Points on a hilly landscape, in no order, each with its height.
A ball rolls from a point to the lowest of its 3 nearest points, and stops where none of them is lower. Distance is the straight distance between rows; heights are no part of it.
J207 h=49.6: [  0.5 -16.6  16.2 -12.7  -1.6 -12.3 -19.3  15.6]
J121 h=29.6: [-25.3 -28.7  -6.4 -29.3 -24.7  -1.1  19.9  -4.1]
J549 h=9.7: [  9.3  31.3  18.3  -7.8  -4.5  14.6 -34.0  22.6]
J603 h=33.6: [-15.8 -37.9  -3.6  -8.9  -9.2 -10.3  23.0 -15.5]
J842 h=47.8: [ 14.3  18.9   8.3  25.3  19.6  -8.6 -18.5   2.0]
J838 h=65.6: [ 16.5   2.4 -11.7  18.8  18.2  -9.7   5.2 -10.7]
J588 h=23.8: [ 12.6  19.3  12.7   5.1   0.0  -1.8 -12.9  12.1]
J511 h=25.2: [ -7.1 -13.8 -35.3  -7.5  -8.5  12.2  51.4 -22.9]
J115 h=51.8: [  8.4   6.7  21.7   5.5  15.5  -6.2 -41.4  14.2]
J716 h=16.1: [ -3.5  12.2   9.9 -16.5 -19.0   4.1  -7.6  21.2]
J269 h=55.4: [  3.5  11.6  41.3   8.4  33.0   8.1 -72.0  11.7]
J175 h=28.5: [16.7 26.2 -6.3  3.9 -5.1  6.7 13.3  4.0]
J570 h=22.0: [-32.1 -25.7 -17.7 -28.1 -32.7   8.3  45.4 -17.6]
J941 h=53.4: [  9.2  -5.1   8.0   1.3   9.3 -10.3 -19.8  10.8]
J729 h=46.1: [ 7.3 10.4 -4.7  9.6  6.3  1.0 -5.5  9.3]
J746 h=33.7: [ 17.8  44.0  13.3  30.0  19.0  11.1 -35.1   2.9]
J472 h=17.8: [ 15.6  31.6  12.8  44.2  38.5   8.7 -41.2  -5.5]
J865 h=7.0: [  6.3  31.6  30.1  30.0  35.8   7.8 -52.5   3.9]
J786 h=62.3: [17.0  5.3 -9.0 16.1 10.4 -2.9 12.1 -4.2]
J307 h=42.5: [  5.1  13.3  33.7   0.3  11.6   4.5 -54.5  22.2]
J990 h=6.9: [  7.1  19.9   6.2   1.2 -11.5   4.5  -9.3  16.0]
J448 h=19.9: [  0.5 -23.2 -22.4   7.2   9.3 -13.8  31.0 -21.8]
J261 h=20.2: [-15.6 -23.4 -29.1 -19.0 -16.7  14.9  50.5 -27.9]
J332 h=34.6: [ 12.8  12.1 -22.9   8.2  -4.0  13.1  28.3  -5.3]
J855 h=10.0: [  1.4  20.4  32.6  -1.2   6.9   6.1 -46.4  23.6]
J127 h=5.8: [-21.2 -24.1 -28.8 -18.2 -27.2  11.0  44.4 -24.4]
J408 h=19.0: [-12.3 -37.6 -16.2  -8.5   1.1 -13.9  32.7 -19.3]
J431 h=24.6: [  3.0 -12.4 -33.0   3.7  -4.9   1.7  37.5 -17.2]
J546 h=57.7: [  4.8 -10.8  -1.7  -0.2   3.7 -12.4   2.0   0.2]
J591 h=5.9: [-28.2 -23.2   2.0 -33.1 -38.8   2.0  21.5   4.0]
J114 h=43.5: [  8.5  14.6  18.3   3.7  10.3   1.2 -31.7  18.2]
J596 h=50.3: [ 22.4  16.2   5.4  33.8  27.9 -13.1 -12.2  -6.5]
J417 h=18.1: [ -7.2 -11.6 -15.9  -7.6 -15.0   4.1  22.7  -6.2]
J693 h=21.9: [-18.5 -14.6 -11.3 -26.3 -27.4   1.8  26.9  -2.2]
J871 h=10.4: [ -7.5 -25.4 -17.8  -2.7   1.2  -0.9  30.6 -22.0]
J720 h=66.5: [ 12.6 -12.9 -11.9  17.7  13.8 -11.3  16.3  -9.3]
J862 h=20.1: [ -2.3   5.8  15.5 -16.7 -18.1   2.3 -20.2  27.7]
J955 h=29.1: [-40.5 -41.0  -1.8 -31.7 -27.3 -10.8  19.3  -9.3]
J562 h=32.5: [ 12.4  49.5  10.4  14.4   4.6  18.0 -29.0  17.2]
J682 h=45.8: [ -9.2 -32.5   7.0 -16.4  -2.2 -18.3  -8.1  10.1]
J406 h=36.7: [-23.4 -45.4   3.6 -15.3 -12.8 -23.1  14.9 -10.1]
J113 h=29.8: [ 14.6  25.6  20.1  18.7  20.7   3.9 -35.9   4.8]
J455 h=16.2: [ -5.2 -21.1 -16.9  -7.5  -6.0  -2.2  34.5 -16.2]
J410 h=19.4: [-16.9 -22.9 -32.8  -9.8  -7.3  11.4  46.1 -32.8]
J449 h=51.5: [  4.2  -7.1  13.4  -7.8   0.0  -6.3 -16.1  13.0]
J896 h=42.4: [-20.2 -32.6   7.1 -21.0 -18.6 -17.3  -0.8   5.2]
J779 h=18.2: [ -7.6  -5.6  -0.2 -19.8 -16.1  -7.5   6.5  10.1]
J226 h=33.3: [ 16.8  57.3   9.8  27.4   5.0  24.6 -21.0   8.7]
J997 h=53.5: [  7.1  -1.6  20.3  -1.3  13.4 -11.2 -27.3  13.5]
J44 h=9.5: [16.2 35.2 -9.8 18.3 10.5  5.5  5.0  1.1]
J337 h=27.2: [ 10.7  32.6  18.8   7.5   7.2   8.1 -38.5  19.1]
J599 h=40.5: [ 15.5  29.3   4.7  25.3  13.5   0.3 -10.9   1.0]
J714 h=8.2: [ -1.0   2.1 -13.7  -1.1  -5.0   2.1  22.0   0.6]
J516 h=22.6: [-10.0 -34.0 -31.4   0.1  12.9  -1.3  44.9 -38.8]
J300 h=15.5: [ -0.2   5.5  -9.6  -9.4 -14.9   2.9  13.8   3.3]

Call two points neighbours if one is among the 3 nearest of the other. Go from one point of each pair to the other, from neighbour to neighbour, staying as low as possible. Name the highest point that can't be avoided.
J865 / J855 | J113
J855 / J871 | J599
J714 / J44 | J332
J127 / J591 | J570
J871 / J990 | J779
J990 / J591 | J693
J871 / J714 | J417
